A landscape with many valleys, sampled at points; each row gives a point and its height.
From any point a ball rolls to the lowest of the 2 points nearest to it. It stops when none of these is lower. Distance is the straight distance between rows; heights are no part of it.
k_728 height 438: [ -1 -29 -31 -28  -8 -12  41  -9  24 -20   0  28  20   2   4   0  14  16
  -4  23 -29   8   7 -10  17  22   7   3  -8]
k_368 height 587: [ 32  21  -5  26  13   7 -31 -26   8   1 -28   4 -10 -18  33  -2  12  27
 -11  22  13 -26  16  -3 -60  42   7  13  28]
k_525 height 620: [ 35 -16 -20  -7   9   2 -53 -39   2 -24 -33   3  13 -30  58 -22   9  28
 -14  31  30  -4  -1  17 -46  53  23  16  19]
k_627 height 433: [ -5  15  36  12 -32  -1  -6 -36 -49   3   0   6 -19   6 -32  -6  -6  11
  40 -39  23  -6 -36 -15 -17 -36 -12 -25 -14]
k_718 height 510: [ 17  15   7  62  53  15 -31  12   8  48 -22  12 -18   0   3  -9 -20 -29
   9  28  53  20 -10  -2 -22  -4   6   2   5]
k_858 height 405: [  4 -23 -19 -45 -27 -11 -24 -24   5 -44 -11 -11  13 -35  36 -21  14  42
 -22  -6 -30  12  42  15 -20  45   8   2  -1]
k_351 height 337: [ -5 -28   4 -30 -41  -1   8 -19 -19 -10  -3  -5  -2  25 -35  16 -20  11
  30 -26  19 -15 -31  -8   2  -8   0  -4  -5]
k_158 height 679: [-35  52 -12  21  33  23 -20   4 -10  31   1  10 -29  -1 -14 -21 -13   0
  38 -23  -2  41 -12  13  -4   5  14  -4 -29]
k_716 height 195: [-10  15 -18   8  10   1  10   7  16  -2   2  15   0  -9   5  -6  10   0
   1   8 -26  20  23  -1  10  11   6   6 -18]
k_372 height 384: [-15  12   9  34  42   4  -2  44  15  25   5  -7  -5 -10   1  -8  -6 -44
 -11  -2   8  32   2   8  26 -29  -6   9  -7]
k_66 height 435: [ 38 -17  39  33  14  13 -21  -3   1  26 -12 -23   2   8  -3  16 -10 -25
 -11  20  69 -15 -17   0 -25 -23 -12   6  44]
k_733 height 287: [-12  26   8  -8 -13   7   7   2  -1  -7   1  -5 -15  -8 -15  -2  -1  18
   4 -32 -26   3  32  -7  -2   5  -5   2 -10]
k_741 height 188: [-40 -11 -24 -14  14  -9   7  27   5 -11  -6   8   1  -8 -11   0 -18 -10
   2 -27 -20  49  -8   5  21   0   2   3 -34]
k_522 height 223: [ 27 -27  33 -17 -50  -7   3 -37 -29  -6  12 -27   8  28 -25  27   0   8
  18  -7  23 -59 -39  -3  -5 -32  -6  -7  18]
k_791 height 475: [-15 -30  -4  -7  -5  -6 -39  43  -6 -21 -19 -35 -25 -27  15  -2 -27 -11
 -33 -51  12  45   9  26 -13   3  -7   2 -13]
k_75 height 218: [ 38  18   1  15 -10  -1  36 -15  26   5  14  24  14  13  12  -2  30  16
 -16  44 -17 -44  36 -21   1  16  -4  10  26]
k_79 height 340: [-36 -26 -43 -38   5 -21  12   2  13 -35   1  26  33 -23  21 -14  12  13
 -19  17 -54  45  30  12  28  25   9  -8 -32]
k_236 height 378: [-24  17  46  -8 -19  -6  -9  18 -27 -15  15 -34 -28  -5 -25   9 -17  -6
   1 -65  -6  -4  -4  -9  14 -37 -23 -15  -8]
k_701 height 415: [ -8  24  43  13 -23   9 -31 -23 -37   3   0 -14 -32  -8 -29  -1 -18  13
  23 -56  25  -2 -19  -6 -24 -31  -9 -12  -9]
k_391 height 254: [ 34  -1   6   2 -23  -2  44 -18  16  10  20  32  21  28  -8   8  24  12
   5  42   3 -45  13 -27  13   1  -7   3  21]
k_455 height 481: [-28 -39 -22 -11  27 -25 -21  41  19 -28   5   7  26 -21  41 -19   9 -27
 -40  16 -12  52  21  14  30   9   1  -5 -26]
k_317 height 316: [ 28 -49  -1 -44 -41  -4 -22 -25 -20  -5  -7 -42  12  18 -26  41 -22   9
   5 -13  18 -47 -43  21 -11  -9  11   7  13]
k_789 height 196: [-20  25  15  22  20  -1  23  13  -5  24  21  14   3  10 -17  -2   5 -34
  21  -3  -1  10 -21 -12  36 -42   1  -5 -19]
k_993 height 385: [  7 -29  23 -27 -24 -13  10  14  -2 -22   7 -28  -3  16 -14  21  -8 -13
 -14 -17  -1 -26  -3  -4  17 -15 -18  -6  16]
k_516 height 110: [  8  36  60  27 -40  -2  -2 -22 -40  -5  24 -21 -19  -1 -18   1   9   9
   2 -35   4 -44  -4 -17 -17 -44 -28 -21  11]
k_208 height 436: [-14 -12  -4  11  13  -3 -28  37   5  -7 -14 -18 -19 -29  18 -13 -12 -14
 -29 -29  -2  44  23  17  -8   4  -2   7 -13]
k_260 height 127: [ 16 -35   5   3   6 -10  38  12  19  11   4  22  20  28  -8  14   3 -30
  -1  34  19 -15 -18 -22  35 -22  -9   0  12]
k_409 height 93: [-38  25 -13  -9  32   0  52  36  15  12  38  15  23  14  -8  -3  19 -31
  -1  14 -50  12  -3  -3  54 -24   3   2 -13]
k_606 height 241: [-16 -16  17  15  13   4  -9  14 -10  12 -10   7 -10   5 -29   7 -29 -27
  23 -31  44  29 -38  -6  12 -29  -5  -1 -18]
k_254 height 444: [-27 -32  -4 -31 -17 -12 -14  33  -8 -27 -15 -27 -16 -10   1   9 -26  -1
 -20 -51  -2  33   1  12   1   8  -7   1 -14]
k_638 height 123: [-11  29 -23  31  30   5   4  13  19  14  13  17   1 -11  25 -19  22  -7
 -10  32 -31  21  29   6   1  15  16  13  -8]
k_868 height 294: [ -4  30  -6 -15 -26  18   0 -34  -4 -11 -14   4 -12 -12 -13  -5   0  49
  19 -28 -27 -10  31 -11 -28  38  -1  -5  -1]
k_689 height 465: [ -6 -39  -1  -6  15 -25 -25  40  21 -28  -4 -22   7 -23  50 -12  14 -25
 -64  12 -10  19  33  15  23   7 -17 -11   4]
k_404 height 136: [-48 -21 -32 -40   9 -24  30  27   7 -21  -2  17  15   5 -20  10 -16 -13
   3 -18 -36  36 -16  -2  36  -2  -1  -7 -34]
k_900 height 279: [-33 -18 -26 -31   2 -19  51   8   0  -3   9  43  27  27 -32  10  -5 -15
  29   7 -15  12 -35 -20  44 -10   0  -9 -31]
k_781 height 207: [  6 -28  45   3 -30 -12   1 -10 -25   0   9 -16   2  20 -26  16  -9 -20
  15 -13  35 -23 -44 -11   4 -48 -20 -13  10]
k_511 height 299: [-50  47 -23 -25   9  16  28   5  -9  10  14   8   2  -6 -20 -15   1  10
  27 -22 -52  37  12   8  15   3  10  -5 -36]
k_380 height 476: [ 31  38  34  54  12   2  23 -14   1  38  25  24   9  22  -9  -2  24 -15
  10  42  24 -43   5 -25   2 -22  -8  -3  20]
k_875 height 694: [-46  41 -32  -3  33  25  29   0  -5  23  17  30   4  13 -18 -18   6  -7
  38   6 -28  35 -16   6  16  -6  17   3 -27]
k_912 height 92: [ 45  -4   4   7 -11  10  -2 -32   6   0 -12  -7   5   2  10  10   9  22
  -9  19  18 -46  -1  -2 -35  15   2  12  42]
k_421 height 355: [-33  -2  27 -18 -19  -2 -19  22 -25 -11  -4 -31 -26  -9 -27   9 -31  -7
   9 -76   4  20 -12  -2   4 -21 -17  -8 -16]
k_114 height 467: [ 20  13  28  32   2   3  30 -12   2  22  21  31  11  25 -20  -2  13 -20
  17  30  25 -26 -13 -26  21 -30  -8  -2   6]
k_874 height 580: [  9 -28 -37  -4  13   7 -50 -12  -9 -12 -39  11 -15 -21  34 -21 -22  22
   4  -7  38  37 -12  22 -40  44  23  -3  -9]
k_593 height 407: [ 27 -21   3  11  12 -10  24  23  29   3   5   3  10   3  15   4  16 -20
 -31  35  -8 -10  20 -11  19  -5 -12   3  19]
k_845 height 447: [ -3   7  18  20 -15   0  16 -32 -29  14   5  29  -9  21 -32  -6   0   2
  43 -10  29 -11 -34 -20   4 -31  -4 -20 -15]
k_764 height 138: [-18  17  20 -40 -31 -13  32  16  -4 -30  23 -22 -11  11 -10  17   5  11
 -18 -31 -48 -34  30 -17  40  -4 -29 -19   4]
k_586 height 304: [ 18  41  -6  37  20  10  26   0  23  34  17  34   7  15   7  -5  31  -2
  10  60 -12 -20  22 -15   3  13  10  13  10]
k_762 height 582: [ 26 -29 -17  -8  10  -2 -49 -20  12 -32 -19   4  27 -32  65 -33  24  15
 -25  41  25  -1  24  11 -22  44  17  18  13]
k_503 height 649: [ 27  -6 -27 -13   0   8 -57 -44 -10 -17 -40  -9 -11 -24  40 -11  -6  46
  -6   5  27  -8 -14  24 -65  50  24   8  20]
k_894 height 618: [-33  33 -22  13  19  12 -41  13  -7   6 -18   0 -27 -27   6 -24 -17  18
  10 -35 -16  56  18  21 -27  23  14   0 -32]
k_624 height 653: [  1  31 -18  18  24  17 -42 -21  -3  13 -31  15 -35  -6  13  -8 -20  34
  24 -16  17  15  -5   4 -47  40  16 -13  -3]
k_786 height 317: [-35  37  -2 -10   4   7  15   6  -8   5   9   1 -11  -5 -28  -5  -6   4
  18 -38 -34  20  14  -2  14  -9   3  -8 -30]
k_814 height 530: [ 16  56  30  57   5  11 -12 -36 -20  31  14  24 -19  18  -9  -5  10  19
  32  19  29 -45  -5 -28 -28  -5  -4 -12   9]
k_292 height 315: [-21 -24  14 -29 -32   7 -29   6 -25 -18  -9 -33 -18   2 -28  14 -35   6
   9 -63  21  13 -23  10 -15  -5  -2  -1  -9]
k_130 height 398: [-15 -66 -25 -45 -19 -23 -29  25  -9 -36 -26 -33   4 -13  21   4 -26  -6
 -24 -28  17  40 -13  28  -8  19  12   4 -20]
k_416 height 308: [ -5 -71 -13 -29 -11 -15 -22  30  -5 -17 -26 -27  -1   3   1  16 -34 -24
 -12 -18  35  30 -32  17  -3   4   5   6  -6]
k_745 height 165: [ 41  24  16  22 -10   7  11 -16  15   0   4   4   7   0  11   7  22  23
 -13  30  -1 -51  29 -20 -28  15  -5  12  36]
k_614 height 402: [ 50  -7  38  19  -8   7  -7  -5   1  11   4 -34   8   6  -1  21   8 -13
 -27  17  33 -48   4   1 -16 -26 -20   7  52]
k_189 height 386: [ 43  24  56  37 -14  11  -3 -16  -7  12  21 -20   7  11  -3  14  23  -3
 -20  18  30 -63   7 -13 -19 -29 -26   0  51]
k_28 height 541: [ 19 -44 -20  -2  10  -6 -34  -3  17 -23 -18  10  27 -25  49 -23  10  -5
 -25  38  24  21  15  12  -7  31  14  11   4]
k_410 height 664: [-13  49 -15  19  23  20 -30 -33 -10  24 -12  18 -40   5  -7 -12 -23  37
  45 -17   9  17 -15 -13 -31  29  10 -19 -16]
k_282 height 487: [ 15  42  18  62  37  12   8  -3  10  46  10  23  -3  14  -5  -9  12 -19
  12  44  21 -16   8 -18  -4 -11   4   5  10]
k_140 height 156: [  9 -23  21  19  15  -2  17  15   7  20  -2   7   7  14 -15  11  -7 -37
   8  14  34   2 -20 -17  18 -28 -12  -1   3]
k_730 height 247: [  3  21 -15  -6  -6   8   1 -13   7  -4  -8  13  -8 -10  -6  -9   1  31
   6  -6 -27   7  25  -2  -9  27   5   1  -9]
k_5 height 219: [-35   2   4   9  24  -2  11  18  -6  17   3  18   3  11 -31   3 -15 -35
  27 -18  15  33 -38  -9  32 -36   1  -1 -32]
k_506 height 557: [  2 -40  -9 -64 -52 -14   2 -10  -9 -27  -5 -42   7  12 -15  26 -16  20
  -2 -27 -18 -27  -8  11  -2  12   3   2   8]
k_978 height 182: [-24 -39 -23 -37 -10 -19  31  12   7 -26  -7  17  15  12 -16  14 -17  -9
   4  -3 -14  23 -17  -8  31   7  -2  -5 -18]
k_609 height 329: [ 11  42   5  23   3  10  28  -8  10  22  25  24   4  12  -4  -5  23   6
  10  27 -16 -20  21 -21  13  -4   2   2  -2]
k_692 height 212: [-25 -17 -16   5  46 -13  22  54  20  13   4   8  17   1   1   4  -4 -55
 -14  11  -8  38 -14   6  43 -24  -7   1 -17]
k_770 height 180: [ 50  -9 -11   4  -4  10 -29 -38   8  -6 -23 -11  11 -10  31   6  11  23
 -23  33  25 -45  -9  21 -51  26  15  21  43]
k_699 height 490: [ -3  35 -11  26  24  13   7 -24  -1  29   2  43  -7  16 -11 -10  -3  14
  40  17   7   3 -11 -17   1   8  14  -9  -9]
k_149 height 428: [ 23   1   1   2 -19   6 -16  -7   6 -14  -8 -18  -7 -19  15   0   7  21
 -23  -8  -9 -18  28   5 -27  20  -2  12  25]
k_610 height 399: [ 52 -60 -13 -29 -23  -6  -9 -22   0   1 -13 -28  21  16  -2  37 -12  -1
  -6  27  29 -49 -42  24  -7  -3  16  22  21]
k_873 height 532: [  6 -46 -20 -59 -40 -19  17  -8  -1 -37 -10 -20   8   4   5  15   1  22
 -13  -2 -27 -15   4  10   4  27   3   4   6]
k_872 height 259: [  0   5 -10 -27 -20 -19  25   2  21 -27  14  -2   1 -15  17  -6  24  23
 -35   3 -62  -9  57  -5  18  25  -8  -6   4]
k_163 height 639: [  8   0 -19  -6 -11   8 -35 -22  -2 -20 -28 -10 -11 -30  28 -12   0  38
 -10 -14  -7  17  20  14 -42  41  14   4   3]
k_211 height 137: [-16 -25  25 -18   1 -20   9  49   2 -14   3 -22  -8  17 -11  14 -20 -46
 -16 -23   4  -4 -13  -9  39 -25 -28 -21   4]
k_452 height 363: [ 24 -63 -10 -47 -33 -15   0   0   0 -18 -10 -34  16  15 -11  33 -18  -3
  -8   8   9 -29 -29  12   4  -1   9  10  20]
k_779 height 410: [-13 -35   7 -35 -23 -10  -5  28  -8 -25  -7 -36 -12  -1 -11  18 -21  -9
 -14 -34  -4  -2  -4   7  12  -5 -11  -3   6]
k_485 height 270: [ 39 -34   9 -17 -28   7 -17 -38 -24   2  -4 -29  11  23 -28  35 -14   9
  14   1  44 -55 -49  15 -21 -21   7   5  19]
k_387 height 429: [  9  32  40  52  21  20 -39  -3  -9  23  -8  -5 -26  -4 -12  -1 -13  -8
   7 -12  40  -4  -1  -4 -31 -18  -7   2  10]
k_461 height 97: [ -7  20   2  29  32   3  29  33  26  30  24  10  12   1   3  -6  19 -34
  -7  31 -14  11  11  -2  33 -25  -1   8   2]
k_863 height 638: [-12  30 -12  28  23  19 -50   1  -6  10 -28   1 -38 -18  12 -12 -23  16
   8 -28  19  37  10  11 -43  26  10  -2 -14]
k_953 height 325: [ -1  -5 -13 -39 -32 -13   7 -11  11 -36  -3 -16   0 -21  22  -8  18  37
 -28  -9 -52  -8  48   6  -7  38  -2   2   8]
k_890 height 613: [  9 -29 -20 -10  -1   0 -48 -10  -1 -27 -27  -4  -1 -31  42 -22   0  23
 -15  -2  18  30  14  23 -36  37  17   8  -5]
k_316 height 537: [ -1  -6 -22  22  30  16 -19   0   5   8 -30  26 -17  -4   6 -13 -18   2
  16   1  21  38 -13   5 -11  14  14   5 -14]
k_95 height 367: [ 26  37  59  47  -6   2  12  -1  -4  20  34  -5  -2   5  -9   5  17 -12
 -12  14  13 -47  14 -24   4 -40 -25  -5  23]
k_712 height 561: [-42   0 -27   3  33  -9 -21  39   7 -13   9  -4   8 -35  33 -30   8 -14
 -31  -5 -38  64  31  27  16   7   6   5 -36]
k_938 height 527: [-46 -17 -31   5  45 -15  -6  53  16   0  12   3  18 -25  32 -19   9 -41
 -33   9 -25  65  15  27  35  -7   2  -3 -30]
k_819 height 498: [ 16  35  19  63  43  16 -19   9  14  41  -4   6 -13  -2   7  -8   2 -18
   4  36  29  -1  12 -11 -23  -1   1   8  11]
k_266 height 674: [ 32 -14 -19  -8 -10  12 -64 -27 -12 -12 -37 -32  -2 -27  35   2  -8  25
 -24  -4  32 -18 -10  38 -63  30  17  20  25]
k_923 height 265: [ 54 -18 -25 -24 -20   9 -31 -44  -7  -7 -27 -29  13  -6  12  24   1  31
 -15  14  16 -53 -26  37 -47  19  23  21  30]
k_25 height 396: [ 24 -67 -14 -39 -22 -23  21   3  17 -20  -6 -11  23  22   7  24  -3 -13
 -16  26   0 -21 -16   1  15  12   0  11  21]
k_383 height 193: [-18  17  -2 -40 -28 -14  35  14   6 -31  15 -15  -7  -5   3   5   9  25
 -27 -24 -69 -15  44  -5  26  11 -23 -17  -4]
k_311 height 356: [ 27  24  32  -1 -26  11  -9  -2   2 -17  18 -44  -8  -7  12  16  18  21
 -43 -15 -26 -54  39   0 -17  -1 -25   4  45]
k_778 height 266: [ 12 -10  30 -31 -55  -6   6 -24 -28 -18  18 -35   1  17 -23  24  -1  16
   8 -25  -3 -57 -12  -9   2 -24 -18  -5  20]
k_580 height 403: [-18  -3 -11  30  37   0 -17  40  15  16 -13  -5  -5 -23  12 -11  -5 -32
 -17  -5  11  54  10  14  10  -7   0   7 -16]
k_739 height 483: [ -1 -67 -31 -62 -29 -22 -33  -3  -7 -46 -21 -32  19 -19  27  -3 -13  15
 -22  -8   0  13  -7  35  -8  31  16   5  -8]
k_626 height 427: [ 12 -20  10  12  18 -15   2  40  22  -6   3 -16   2 -12  34   0  13 -33
 -51  23 -12   5  30   6  26  -5 -18  -5  15]
k_190 height 500: [-12  32  -6  23  16  12  28 -22  -5  29  21  44   5  26 -19 -14   9  -8
  44  19   4  -3 -21 -18  25 -15   7  -4 -19]
k_897 height 361: [ -7 -15  11 -35 -37 -10  17  -5  -6 -19   6 -14  -3  13 -25  20  -9   9
  13 -33  -6 -14  -8 -10  14  -4 -12 -11  -3]
k_240 height 52: [-14  12   3  -2  23  -9  38  38  22   6  29   6   8   9   0   1  18 -33
 -18  17 -37  -3  12  -7  50 -19 -11  -3  -5]
k_783 height 700: [-45  57 -34  -2  25  24  14 -23  -9  31  10  34 -12  14 -20 -24  -5  13
  59  -2 -20  32 -23   2   3  10  24 -14 -29]
k_393 height 392: [ 26   2  22  27  17  -7  38  22  26  26  18  13  12  16   0   7  20 -28
 -18  48   5 -24  19 -21  38 -26 -20  -2  22]
k_622 height 421: [ 32 -31  26  10   4   0   0  14  14   9  -6 -24   6  11  -2  19  -5 -30
 -24  22  42 -17  -9  -1  -6 -21 -15   9  36]
k_48 height 458: [  4 -10 -48 -19   1  -1  37 -31  17  -4  -9  54  16   7   4  -8   9  29
  22  42 -25  12   3  -7   8  31  17  -6 -17]
k_681 height 229: [-28  20 -37 -21  12   2  54   1  12   4  25  36  21   9  -5  -6  22   7
   6  25 -63  15  15  -3  31   5   9   1 -21]
k_435 height 171: [-44  32   4   2  35   0  30  33  -3  18  32   5  11  13 -22  -8   2 -39
  21 -14 -25  25 -26  -1  44 -39   3   2 -23]
k_232 height 672: [-24  33 -20  17  32  21 -24 -19 -10  29 -16  28 -33   8 -15 -14 -26  12
  47 -24  19  39 -26   0 -13  11  18 -15 -28]
k_350 height 133: [ -2  28  56  17 -34 -13  20  -5 -25  -2  31 -10 -12   5 -20   3  12  -7
   3 -25  -6 -32  -4 -24  22 -41 -25 -20  -2]
k_423 height 141: [-12  35  -3  49  51  18   9  30  20  43  12  13   3   3  12 -17  14 -44
   3  46   0  24   4   8   8 -11   9  14   3]
k_864 height 695: [ 27 -21  -6   7  -4   6 -40  -6  -2  -4 -24 -20  -7 -17  23   4  -7   8
 -19   3  29  -7  -2  22 -45  14   9  14  26]
k_364 height 248: [-26 -11 -31   4  38  -6  24  26  16   7   6  26  19  -1   9  -8   7 -24
  -2  19 -24  43  -6   7  30  -4   9   2 -23]
k_193 height 517: [  7  54  25  53   3   2  15 -34 -22  41  26  38  -6  22 -14 -15  18   3
  42  25  20 -35 -17 -23  -2 -25  -2 -15  -7]
k_519 height 159: [  5 -16 -21   3  17  -4  51   8  28  19   9  49  28  23  -4   8  17 -25
   6  49   0   0 -13 -19  39 -13   5   4  -6]
k_384 height 616: [ 35  25   5  19  -6   6 -38 -28   6 -15 -21 -25   1 -27  43   4  23  29
 -33  18   2 -45  25  10 -69  33   2  23  47]
k_942 height 176: [-23 -13  13  -4  27 -22  14  58   7   3   5 -10   0   4  -9  10 -13 -52
 -21 -16  -8  22 -10  -5  52 -29 -19  -9 -11]
k_321 height 271: [ 22  30  -6  53  38   5  11  10  31  33   6  22   8  -3  28 -12  26 -19
 -11  75  -6  -9  29  -8  -3  10  11  14  16]
k_765 height 470: [  4 -52 -33 -61 -34 -14 -19 -28  -1 -42 -21 -16  23 -25  29  -8   5  32
 -14   2 -16  10  12  28 -13  45  21   7  -4]
k_90 height 457: [ 18  -1  26  35  -1   1  10 -30 -16  21   2  35   2  26 -24  -2  -2 -12
  37  18  49 -17 -39 -26   5 -31  -4 -14  -4]
k_577 height 297: [ 19   1  33 -23 -45  -6  22 -13 -13 -12  29 -16   8  21 -15  18  14  16
  -6  -9  -9 -59   7 -16   9 -16 -21 -10  27]
k_180 height 194: [ -9  13 -35  -3  20   0  63   4  19  13  28  48  28  22  -5  -4  25  -7
   9  48 -37   2   4 -14  35  -2  10   7 -12]
k_887 height 365: [-24  14  25  19  25  -2 -12  45  -2  13  11 -24 -18  -9 -11   0 -16 -35
  -9 -42   7  34   4   1  20 -32 -15  -5 -13]
k_169 height 592: [-37  24 -30  12  25   4 -25  20   0  -2  -4  -4  -8 -37  21 -28  -1   0
 -13 -18 -32  65  30  22  -6  16  14   6 -32]
k_490 height 389: [ 38   5  18  -1 -23   6 -18  -5  10 -14   1 -39   2 -17  25  14  15  12
 -45   0 -11 -48  24  13 -31   7 -14  14  49]
k_181 height 477: [  0  17 -37   8  19  10  17 -25  13  16  -7  45  -2  16  -2 -11   0  23
  32  30  -4  13  -3  -7  -3  26  20  -7 -18]
k_244 height 419: [ 12 -35 -16 -34 -23 -18  35  -2  18 -21   0  11  15  16   0  14   8   3
  -6  20 -11 -15  -2  -9  20  10  -3   2   9]
k_463 height 563: [ 15  30 -10  45  31   9 -34  -7  10  15 -25  12 -23 -12  28 -12   2  15
   6  21  16   3  16  -1 -45  37  12   7   7]
k_419 height 641: [-17  17 -23  -2   0   9 -41 -12 -10 -10 -30  -6 -23 -38  12 -20 -12  39
   1 -33  -9  37  27  15 -36  45  13  -4 -15]
k_952 height 273: [-15 -31  27 -11 -16   0 -18   8 -17  -5 -10 -20 -10   8 -26  15 -33 -14
  16 -46  35  12 -38  -1   0 -23  -7  -5  -5]
k_776 height 342: [-37  25   8   3  12   2   5  37  -5   3   8 -16 -17 -14 -13  -4 -12 -13
  -3 -46 -20  28  13   5  22 -15  -3   2 -26]
k_666 height 314: [ 31 -12  -5 -30 -38   4  23 -34   1 -12  -2   1   9  15 -10  14   6  35
   8   4  -5 -37   2  -6 -16  18   4   7  22]
k_294 height 326: [ 23  22  42  -9 -33   3  14  -3  -6 -14  31 -26  -8   9  -3  13  19  19
 -26 -16 -27 -63  34 -14   3 -13 -30  -7  39]
k_100 height 463: [ 31 -27 -15 -21 -21  -3 -13 -11   9 -23 -13 -25  12 -16  30   4  13  18
 -30   7 -11 -20  18  15 -26  27   8  12  27]
k_427 height 80: [-10  29  38 -17 -36  -3  22   3 -15 -13  25 -14  -5   1 -14   6   9  14
  -3 -37 -30 -34  20 -19  21 -22 -25 -14  -1]
k_127 height 284: [-33 -14 -45 -15  22 -15  25  13  16 -12   4  27  21  -7   8 -12  11   0
  -6  20 -45  42  13  10  28   5   7   1 -30]
k_215 height 687: [-52  50 -16  13  39  24   3  20  -7  25  15   9 -11  -1  -9 -23  -2 -18
  25 -17 -22  49 -10  16   9 -12  20  11 -24]
k_842 height 175: [ -1 -36  27  -3   3 -16  12  28   2   4   1 -14   4  20 -18  19 -17 -41
  -7   0  32  -1 -24 -12  30 -33 -21  -8  12]
k_71 height 508: [ -8  57  20  39   9   7  32 -16 -20  37  36  39   4  24 -16 -22  25 -18
  50  25   0 -14 -22 -14  19 -30   7 -12 -14]
k_53 height 339: [  0  24  -1 -26 -33  21 -21 -36 -20 -10 -20 -15 -22  -8 -15   1 -17  51
  22 -42  -6  -7  12   3 -42  30   1  -8   1]
k_735 height 542: [-12  44 -14  48  47  16 -32   5   7  27 -12  16 -22  -8  20 -22   2  -2
  14  21   2  29  10   6 -24  26  21   3  -8]
k_168 height 282: [ 36   5  14  -9 -37   4  34 -34  -1   2  17  13  14  24  -7   9  20  29
   9  18   5 -59   6 -19  -8   4  -7   1  26]
k_233 height 381: [ 30   8  50  34   9  -3  26  12   5  23  26  -4   5  18  -4  10  14 -32
 -13  32  20 -33   6 -23  24 -41 -24  -7  26]
k_816 height 300: [-21 -17 -44 -18  17  -2  43  -4  12   5  -6  50  20  16 -17   5  -2  -4
  26  23 -16  25 -24 -10  31   5  12   0 -28]
k_926 height 167: [ 18   2  47  15 -30   2  -4 -23 -30   0  14 -18  -6  11 -23  11  -1   2
  10 -20  30 -35 -17 -10 -12 -37 -18 -10  17]
k_22 height 237: [  0 -21  33  -4 -24 -16  27   0 -12  -3  14   7   7  26 -25  13  -1 -22
  20  -6  20 -22 -34 -22  29 -36 -14 -14  -2]
k_431 height 442: [ 26  11  44  51  19  21 -41 -12 -14  23 -14 -16 -14   1 -10   8 -12 -13
  -2   1  69 -18 -17  -2 -44 -26 -14   4  33]
k_203 height 504: [ 27 -49 -22 -51 -38 -24   1 -11   8 -37  -3 -30  16  -3  26  10  15  18
 -32  13 -28 -31   9  19   1  28   5   8  22]
k_162 height 349: [ 10  41  29  26   2   4  25   7   6  19  32   6  -3  10  -6  -1  19 -11
  -2   8 -10 -28  27 -22  19 -25 -13  -1  10]
k_798 height 228: [-25  -9 -19  -6   8   8  -6   8  -1  -3 -18  10 -13  -7 -22   0 -23   3
  18 -33   2  48 -10   8   2   9   6  -2 -34]
k_969 height 555: [ -6 -26 -40  11  26   3 -39  -3   1  -4 -34  26  -5 -21  28 -22 -15   9
   7   9  29  61 -11  17 -14  34  23  -5 -23]
k_468 height 307: [ 21 -38   0 -22 -30  11  -4 -34 -17  -4 -15  -5   1  29 -23  19 -22  14
  31  -6  39 -23 -48   4 -12  -3  11   3   5]
k_540 height 135: [-52  25 -23 -11  39   2  32  39   5   9  25   9  15  -2  -6  -9   6 -29
   5 -13 -51  37  -5  10  34 -22   4   5 -22]
k_479 height 523: [  0  15  -9  46  43  13 -38  12   7  30 -21  10 -23 -12  14 -17 -17 -12
   8  10  31  37  -3   6 -26  10  10   4  -8]
k_38 height 215: [  4  47  -6  54  36   6 -13  13  20  27   2   8  -7 -16  31 -15  23  -9
  -9  51 -11   3  37   1 -22  23  14  14   7]
k_708 height 413: [  2  29  52  48   4   6 -30 -12 -30  19   2  -6 -29  -3 -27 -10 -11 -18
  19 -27  43  -1 -21  -8 -21 -39 -11  -9  -2]
k_869 height 507: [  9 -42 -11  -4   8 -15 -20  17  17 -21  -9  -7  11 -28  45 -17  14  -7
 -39  21   3  22  24  10   2  14   2   4   5]
k_800 height 397: [-14  18  50  21  -5   7 -19  14 -26   6  10 -19 -26  -8 -25  -3 -14  -9
   7 -49  21   4 -11  -7  -3 -39 -13  -9  -5]
k_640 height 411: [-24 -30 -28 -17  12 -14 -16   8  16 -35   4  15  25 -29  42 -25  15   8
 -26  19 -27  45  32  11  17  27  13   0 -29]
k_408 height 383: [  1  -3  -9 -57 -50  14 -14 -32 -18 -20 -16 -30  -5  -1 -24  15 -18  46
  16 -39 -10 -17  -3  14 -28  20   1   0   2]
k_556 height 267: [-42  40 -39 -28  11  13  43  -9   4  12  15  30  16   3 -18 -16  11  21
  27   5 -66  28  13   7  14  19  10  -3 -35]
k_904 height 236: [-24 -54 -22 -36 -12 -13   5  17  -1 -24 -22  -2   6   7 -16  15 -36 -10
   5 -23  11  35 -26   6  10   9   8   1 -16]
k_860 height 420: [ -7   6   9 -49 -53   6   2 -13 -16 -22  -2 -37  -7 -11 -16  10  -5  41
  -6 -52 -31 -21  24   4 -15  13 -10  -6   6]
k_405 height 321: [ 39 -25 -17 -36 -38   8  -2 -41  -4  -9 -16 -21  14   5  -4  20  -1  36
  -1   5   3 -49 -15  14 -28  19  13  14  21]
k_997 height 257: [-10 -21   4 -12  -7 -17  42   1  -3   0  13  32  23  29 -34  13   0 -21
  30   9  11 -10 -38 -29  44 -30  -8  -8 -14]

Where does a ball stop that starts at each point below?
k_875 -> k_211
k_783 -> k_211
k_873 -> k_522
k_419 -> k_211
k_718 -> k_240

Call two points neighbours if one is among the 2 nearest of the other. Go from one point of each pair to the other, from neighbour to neighbour, staying as low as possible. Name the highest point that can't be avoided.
k_912 and k_260 -> k_384
k_638 and k_260 -> k_786
k_516 and k_427 -> k_350
k_211 and k_260 -> k_842
